Each scene shows the same named points in several views. A view is turned or mirrored, and shifted as a whole, has a little noise and may leave points out.
(in the rows, 128 means zero)

Scene 1
View 1
K609: [102 111 116 130 121  84 126 151]
K923: [133 136 107 151 139  67 136 154]
K425: [118  83 131 170 100 127 124 101]
K953: [109 115 140 165 126 130 122 108]
K588: [ 67 184  98 216 113 121 104 198]
K638: [ 47 157  94 156 100  87 111 218]
K951: [107 167 119 198 141 120 118 146]
K330: [ 81 121 134 160 115 129 115 139]
K79: [118 133 115 145 137  82 129 148]
K810: [ 97 162 128 134 159  88 126 163]
K356: [110  99 101 165  90  89 129 151]
K583: [ 96 111 126 128 121  99 123 145]
K94: [107 125 100 161 115  79 127 164]
K969: [162 110 143 117 170  79 145  85]
K944: [ 71 136 135 147 123 127 113 152]
K795: [107 121 111 160 114  96 125 153]
K640: [107  86 129 141 104 108 127 120]
K492: [134 118 143 134 154 100 133 102]
View 2
K583: [123 113 144 134 100 140 126  74]
K330: [116  95 156 146  75 155 119 106]
K588: [ 82 103 135 135 111 198  53 158]
K951: [117 116 145 162 120 172 108 152]
K638: [ 79 100 119 107 109 191  43  85]
K356: [111 109 147 102 106 118 113 103]
K79: [126 128 135 140 133 146 124  94]
K94: [108 120 135 115 125 137 104 100]
K640: [128 105 159 124  82 115 143  85]
K609: [122 117 140 125 112 135 122  72]
K944: [116 100 149 156  85 173 110  93]
K795: [115 114 142 124 115 137 113 106]
View 3
K923: [133 142 138 135 160 125 105 129]
K356: [100 179 153 117 125 154 105 140]
K330: [101 127 173 105 104 139 107 157]
K953: [ 72 121 152 125 139 158 127 182]
K810: [135  98 167 126 137 112 104 140]
K795: [106 148 153 113 128 146 105 142]
K79: [124 135 151 130 147 129 107 140]
K588: [121  97 116  53  87 163  84 116]
K969: [106 119 167 191 208 110 141 187]
K492: [ 97 122 160 155 173 130 133 178]
K425: [ 59 162 151 131 141 172 128 181]
K94: [119 156 147 112 128 140 100 129]
K951: [107  93 114  94 135 159 104 144]
K638: [142 132 171  72  71 128  73 106]
K583: [104 143 178 129 125 130 111 155]
K640: [ 78 165 174 134 133 149 124 171]
K609: [112 156 173 131 131 127 109 149]
View 4
K330: [153 143 133  82 123 129  76 100]
K944: [141 151 124  96 129 123  79  86]
K923: [138 121 146 146 160 164 101 125]
K951: [145 104 151 120 149  96  73 108]
K953: [178 145 140  97 117 125  84 134]
K588: [104  81 155  91 164  93  58  58]
K79: [140 133 139 134 148 154  97 120]
K94: [130 117 149 111 152 168  91 106]
K810: [128 149 121 152 150 130  93  96]
K638: [ 79 116 131  92 164 151  75  38]
K795: [141 123 146 102 142 158  93 112]
K425: [194 141 153  53 104 147  79 144]
K969: [191 168 131 169 130 163 116 181]
K492: [178 160 130 141 128 142 103 153]
K609: [138 146 133 112 139 172 100 113]
K640: [168 150 138  85 119 174  97 131]
View 5
K609: [116 149 136 133 148  72  63 167]
K79: [135 137 140 127 142  97  73 172]
K923: [148 123 138 111 145  95  77 171]
K94: [135 116 137 147 142  78  63 177]
K795: [129 131 134 157 139  83  72 162]
K944: [101 152 155 194 119 104  58 176]
K356: [128 122 119 162 146  58  71 156]
K640: [107 166 121 154 146  69  81 139]
K969: [139 185 120  71 161 110 109 130]
K583: [107 159 139 144 146  80  65 164]
K330: [105 162 142 182 126 101  72 159]
K588: [152  73 174 199 100 140  56 207]
K492: [125 181 131 110 145 112  97 140]
K425: [119 164 107 176 138  81 103 115]
K810: [124 147 164 122 138 120  61 195]
K951: [147 121 153 173 113 142  83 166]
K953: [116 173 130 164 131 111  95 132]
View 6
K969: [192 175 186  83 130 102  82 145]
K94: [ 88 131 168 114 147 125 120 128]
K640: [134 158 160 129 157  82 139 134]
K795: [103 128 163 124 149 113 127 131]
K923: [112 137 178  96 135 132  97 132]
K638: [ 25  75 155 120 155  99 124 106]
K588: [ 65  42 133 149 138 144 132 121]
K79: [115 127 171 102 138 115 102 131]
K810: [112  94 167  86 132  97  88 121]
K953: [162 124 146 139 144  91 135 139]
K583: [115 138 161 111 151  81 119 126]
K609: [102 143 171 107 151  91 118 126]
K492: [175 143 169 103 134  94 100 139]
K425: [156 155 149 151 159 100 155 146]
K944: [116  91 145 124 147  73 126 123]
K356: [ 95 154 165 134 158 117 142 133]

In a view up to two points have been moved. Name them for each view, in the order of its rows, or write -.
view 1: -
view 2: -
view 3: K330, K969
view 4: K425
view 5: K944, K588
view 6: -
